Points on a hilly landscape, in no order, each with its height.
A climber steps from a point to the highest of its 2 nearest points, and stops where none of them is higher. Distance is the straight distance between rows; heights are no part of it.
j_354: [ 18  17  -9 -22  12  41  14  13 -13   6 -21  -4  -6  -9   0  10   1  -7
 -11  -1]  h=0.98
j_807: [-11  10  -1  14  -7 -22  10 -16  16 -17   5  11 -13  22  19 -15   7  -1
  11 -11]  h=1.93
j_116: [-41 -27  31   1   5 -22  16   0 -36  18   5 -12  23 -15  23  -8   8  27
  -3  19]  h=2.28
j_685: [ -3  18   7   5   5  16  -6  -8   6   3   4   1  -8 -12  19 -20 -11 -33
  18   4]  h=2.02
j_226: [ 23  10  -6  -2  14  39  -7  17  21   1 -23 -14   2   3  20   7  16   6
  -2 -18]  h=0.82
j_591: [-31 -43  35 -16   7 -23   0  -7 -28  13 -20 -17  16 -16  10 -37   0  35
 -21  14]  h=1.85
j_15: [ 11  20 -16  30   4  -3  18  31 -20  -4   3 -10 -20   0 -34  21 -28  -8
 -11  15]  h=1.06
j_547: [-11  -2   8  28   9  -7  20  -6 -20   0  10  -4 -23   9   6  -6 -20 -24
 -12 -10]  h=1.12
j_785: [ 29  34  -5  -1  -5   1 -35 -20  30  -3 -31  -4   7  13   1  -5  11  -9
  20 -19]  h=4.51
j_20: [ 20  15 -15 -22  -7   6 -37 -14  31  -2 -19 -12  13   3  16   8  13  22
  23 -11]  h=3.90
j_968: [ -1   1 -11 -19 -14   4 -10   3  -1  10   1 -19  16  -4   2  15 -22 -10
  -1  -8]  h=2.78
j_679: [-18  -3   5  21 -12  14  -4  14 -26  -1  26  23  10 -22  -7  22 -18 -15
  -2  13]  h=3.66
j_678: [ 21  37 -22  20   4   4 -13 -10  -1   2 -16  -6  -9  21   0  29   6 -31
  17 -17]  h=4.50
j_521: [ -2  -5  -4   4   9   6  18  34  -2   8  13  -3   5 -12   9   2 -11 -14
 -26   1]  h=3.49
j_396: [ 41  13  12   0  17   5   9   3   7   1  15  16 -15   8 -10  16  10 -16
  21   7]  h=2.23
j_279: [-38 -17   9  14   8 -41   8  -7 -40  -2   0   5   0 -12   3 -17 -16 -11
 -17  12]  h=2.26
j_329: [  5   3  26   1  -8  13 -21 -14  19  -1  -3  -4  -5 -10   7 -30  -3  -3
   8  -1]  h=2.36
j_41: [ -5 -29  19  -9 -10 -27  -2   3 -13   8  16  -1  11 -11  10 -13 -22   7
   1   3]  h=3.36
j_119: [-41  -4  18   3 -14 -17   3 -10 -27  15  11  14  -3  -6 -12 -10   4  -5
  -4   2]  h=1.86
j_585: [-10 -25   1 -19   5   2 -29 -28  41   8 -25 -10 -22  14  -1 -25  10  31
 -12 -17]  h=3.04
j_291: [  9 -12  22 -19   7  -5  -3 -22 -10 -13   8   0  -8   6   7   8   0  26
 -24   8]  h=3.02
j_132: [ 25  30 -18  15  15   3  -6  10  30  -7 -17  25   7   3 -25   0  50 -10
  36  -9]  h=0.93
j_60: [ 20  12 -11  -1   7 -13 -16  27  29   1  -6 -15  13  12   5  13  -5  -5
  -9 -37]  h=4.97
j_296: [  9 -12  -3   6  12   3  -9   3  44  -9  -9   7  -8   0   2 -12  31   9
  26 -28]  h=1.40
j_650: [ 14  -6   6  16 -11 -10  19 -20 -24 -26  26   3  -5   2   2  10 -19   0
  11  28]  h=1.11
j_282: [  8  19 -22  -1  -9   7  -2  22   7   5 -15 -18   0 -13 -18  14 -11  -7
  21 -15]  h=3.30
j_317: [  4 -19 -13 -32  -8   8 -39 -20  37  18 -30 -11   0   6   1  -7   5  33
  20 -27]  h=3.43
j_36: [-35 -25  29  11  -2   7  15   5 -25  -6   6  -7   4 -12   9 -11   5  37
 -17  -1]  h=2.61
j_571: [  3 -34 -11 -26   5  17  11   5  17  -2  -2 -12   6   1  17 -17   5   7
  -6  -5]  h=1.27
j_45: [-25   6 -18  38 -11   3  12  -4 -38 -10   8  13   6  -1  -7  10 -23 -17
 -13  48]  h=4.27
j_872: [-17 -10  -5 -32  -6   6 -11 -21  14   2  -2  -5  -1   3  -6  -6  20  32
  10  11]  h=4.04
j_348: [ 17  -4  -1 -14  -5  10  -7 -30  29 -12 -18   6   6   7   4 -35   7 -10
   8   5]  h=2.76
j_583: [ -5  -6   4  15   2   6   0   1   7  -5  26 -22 -12   9  -7  28   5  -3
   4  -8]  h=1.69
j_62: [ -6  13 -13 -13  16   9   6  32   1   3  17  -1   5  -9  -2  31  -4  -8
  -6  21]  h=2.94
j_162: [ 14  45  -3   1   0  -4 -14 -12   6   2 -27  15  -9  12 -12  -3  11 -24
  -4 -15]  h=5.33
j_777: [-23  -7  18  36   1 -18   3  -5 -54   5  14  -3  13 -13 -17  14 -25  -9
 -13  41]  h=4.20
j_825: [ -8  24 -37   9  10  13   8  21   8  -3   7   2   5   5  16  25   4 -29
  -9  23]  h=2.47
j_775: [  0 -44  28  -1  -8 -19 -15 -15  -1 -13   7   9  14  -2  20 -22 -13  36
 -10  -3]  h=3.91
j_558: [ -4  -8  -3 -15 -13 -13 -12 -26  12 -10 -21 -12 -21  10   8 -19  -7   7
 -13 -25]  h=2.65
j_66: [ -1   0   2  24 -16  12   6  10   1  -2  19  44  10 -10 -12  14  13 -20
   7  -5]  h=4.26
j_510: [ -3 -24  12 -19   6 -17 -21   4  20  20  13 -21  -9  -4  16   2 -10  43
   7 -12]  h=2.48
j_821: [ -4 -20  -6   3  -5 -11   9   7  27 -14  15  14 -17  -1   5  -4  13  15
  20 -10]  h=1.64
j_560: [ 11 -11  -3 -12  12  31  -7  16  31  -1   9 -10  11  -7  14   7  26  13
   2   8]  h=1.02
j_32: [-17 -28  11  -3   3 -25  25   5 -47  22   8 -13  10 -16  13 -18 -16  -4
   0  15]  h=2.80
j_177: [  3  19  -6  20  -8   7  24  -6   4  10   8  -5   6  20 -12 -22  10 -17
   5  21]  h=4.21
j_791: [-11 -18   6  16  11  -6  16  -9  -8 -19  33   1   1  -1   7  15   1  -1
  -8  17]  h=1.38
j_355: [ 26  17 -26   3   5   2  -4  26  20 -16 -35  -2  -2  -5 -18   4  12   8
  29 -30]  h=3.87
j_543: [ -5   9  16  34   7  15  19   8 -15  -6   6 -24 -16   6 -14  15  -9 -14
 -16   5]  h=1.37
j_266: [ 25  23 -27 -11  28   1 -15 -10  34  -6 -32   9  -8   2  -5  -5  46  -6
  43 -11]  h=0.73
j_475: [ 51  29  -9  -3  14 -11   2  16  19   5 -11 -11  12  23   5  14   9 -11
  10 -21]  h=4.25
j_418: [ 19  21  -9  10   0  15  15  12 -12   8  10  20 -17 -11 -14  21  -4 -12
  28  17]  h=1.95
j_169: [-37 -21  10  15  -8  11  14  15 -33  -6   9   2  16 -30   1   6 -10   8
   0  17]  h=3.11
j_245: [  4  13  -1  -4  13   3 -13  23  19   6   5   4  -3  -6 -18  10  -8 -23
 -27 -18]  h=4.17
j_65: [  4  12 -17   1 -22  11   7   2  17  -7 -20  -4  16   4 -19 -30  12 -10
  13   3]  h=3.35
j_99: [-10 -31  31 -22  13 -19 -15  12 -10  21  21  -5   1 -23  10  10 -10  26
  -9   5]  h=2.89
j_92: [ 38  27 -11  27   2   2   4   5   8 -18 -16 -10  12  29 -20  17  13 -10
  11 -24]  h=4.65
j_273: [ -5  22  -9  -3  -1 -16  15   7 -28  11  -9  12  -5  -8   8 -15 -31 -24
 -13  15]  h=1.54
j_46: [ -4 -11   5   3   0   1  10 -21   5   1   9 -18   2  29  40 -11   6   5
  -3  -6]  h=1.60
j_388: [  1  24 -11  26   9  21  13   4  -8   0  10  22 -15 -13  12  -1 -19 -29
  16  23]  h=1.71
j_561: [ 20 -57   6 -19  -7   1 -15 -18  33   0  -4  22  -1  11 -10 -14   7  44
   0 -23]  h=4.13
j_397: [-23   5 -14  31 -13  -4  10   5 -12  -6  10 -19  13   4  -9 -14 -14 -10
  -2  26]  h=5.60
j_125: [ 32  -7 -32 -13  41  -4 -25  -3  46 -13 -32 -13  -3  15  -8   8  41  15
  28 -26]  h=0.53
j_869: [-15  -5   6 -11 -18   8  10   4 -35  -3 -16   4  -3 -23  -1 -22 -25  -6
  -9  -1]  h=1.21
j_323: [ 20 -22  -9 -30  -7  -1  -6 -12  16 -16 -13  10  -3  11 -20  -1  21  48
   5  -6]  h=4.78
j_673: [ -6   2   2  -8 -25 -28  -5 -19   1 -10  -7  13  -3  10  -6 -20 -11  -4
   1  -4]  h=2.27
j_305: [ -3 -28 -13 -20 -11  -7  -8   4 -10  -8   9 -11  18  -4   4  21 -15   4
 -25 -26]  h=2.39
j_230: [ -5  17 -17  -2 -16   9   4   3 -24  33   6 -11  12   7 -16  21 -17 -27
  11   7]  h=2.29
j_891: [-19  20   7   0 -17  10  12  13 -27  39  -8  -7   0 -14   0 -13 -15  -1
   0 -15]  h=0.92
j_925: [-21  28  22  16   5   9 -11 -11 -17  -5   3  10 -14 -11 -15   2  -5  -6
 -27  29]  h=6.47
j_557: [  3  17  -8  -2   6  -3   8   9  30   2  -6  29   0  10  -5  -8  31 -17
  18 -22]  h=1.16
j_253: [-23  15  -2 -13  -4   3   4   3   5  24 -10  -8 -19  -5   6 -20   6   3
  10 -18]  h=0.68
j_677: [ -5 -30  29   5  -6   3 -14  13   8 -15   0  22   6 -19  16 -10  -1  32
 -27 -14]  h=4.49
j_274: [ 18   3  20 -12  11  -8  14 -16  -6  -5  14  14 -28  11 -16   6   6  -4
  -8  22]  h=2.58
j_824: [ -1 -27 -17 -16 -11   6  26   2 -13   6   5 -11  14  15  -1 -16   3  -9
 -15  -5]  h=1.01
j_665: [ -4 -24  -4   7   8 -13 -18  10  23 -19  16 -24   1   6   5  18  -3   4
 -25 -14]  h=2.01
j_894: [ -4 -31  21   5 -11  11   5 -26 -11  -7  15 -24  15   5  27 -18  -6  15
  18   1]  h=1.31
j_590: [ -6  30  23  26   4 -25  -6   2 -34   8  14  10   5  -9 -11  13 -26 -14
 -26  37]  h=5.12
j_854: [ 12  16  -8 -29  -8  15  25  -1 -27   3  -7  17  -1   2  -7  10   4   1
 -17  16]  h=1.22
j_576: [  7  18 -14  -4  -7 -20   4  -1  -3  -8   6  20   7   7  -4   3 -14 -24
 -11  15]  h=1.88
j_436: [ -5  33   9  24   8  12  -9   6   7  -1  17  22 -17  -4 -32  20   8 -19
 -11  16]  h=5.18
j_463: [-15  -2   0 -23  -9 -10  16  -9 -27  14  19  15  -5  -5   5  20  -1  -1
   0   1]  h=1.53
j_607: [  3  -5   2 -41  -2   9 -16 -15   0  -2  -8  -8   1  10  21  21   9  31
 -10   2]  h=3.47

Call two points neighbours if one is among the 2 nearest of the other. Go from one point of each pair to the other, from neighbour to neighbour, staying as high as possible. Name the lowest point that can't be avoided.
j_162, j_60 -> j_475
j_323, j_162 -> j_585
j_92, j_162 -> j_678
j_925, j_397 -> j_777

For each start below, name the point where the climber stops.
j_388 -> j_397
j_418 -> j_323
j_132 -> j_162
j_125 -> j_162
j_869 -> j_162
j_46 -> j_162
j_650 -> j_323

Write out the way that a climber takes from each point below.
j_891 -> j_869, j_273, j_576, j_673, j_558, j_585, j_317, j_20, j_785, j_162
j_266 -> j_132, j_557, j_296, j_821, j_807, j_673, j_558, j_585, j_317, j_20, j_785, j_162
j_15 -> j_418, j_396, j_274, j_291, j_607, j_872, j_323
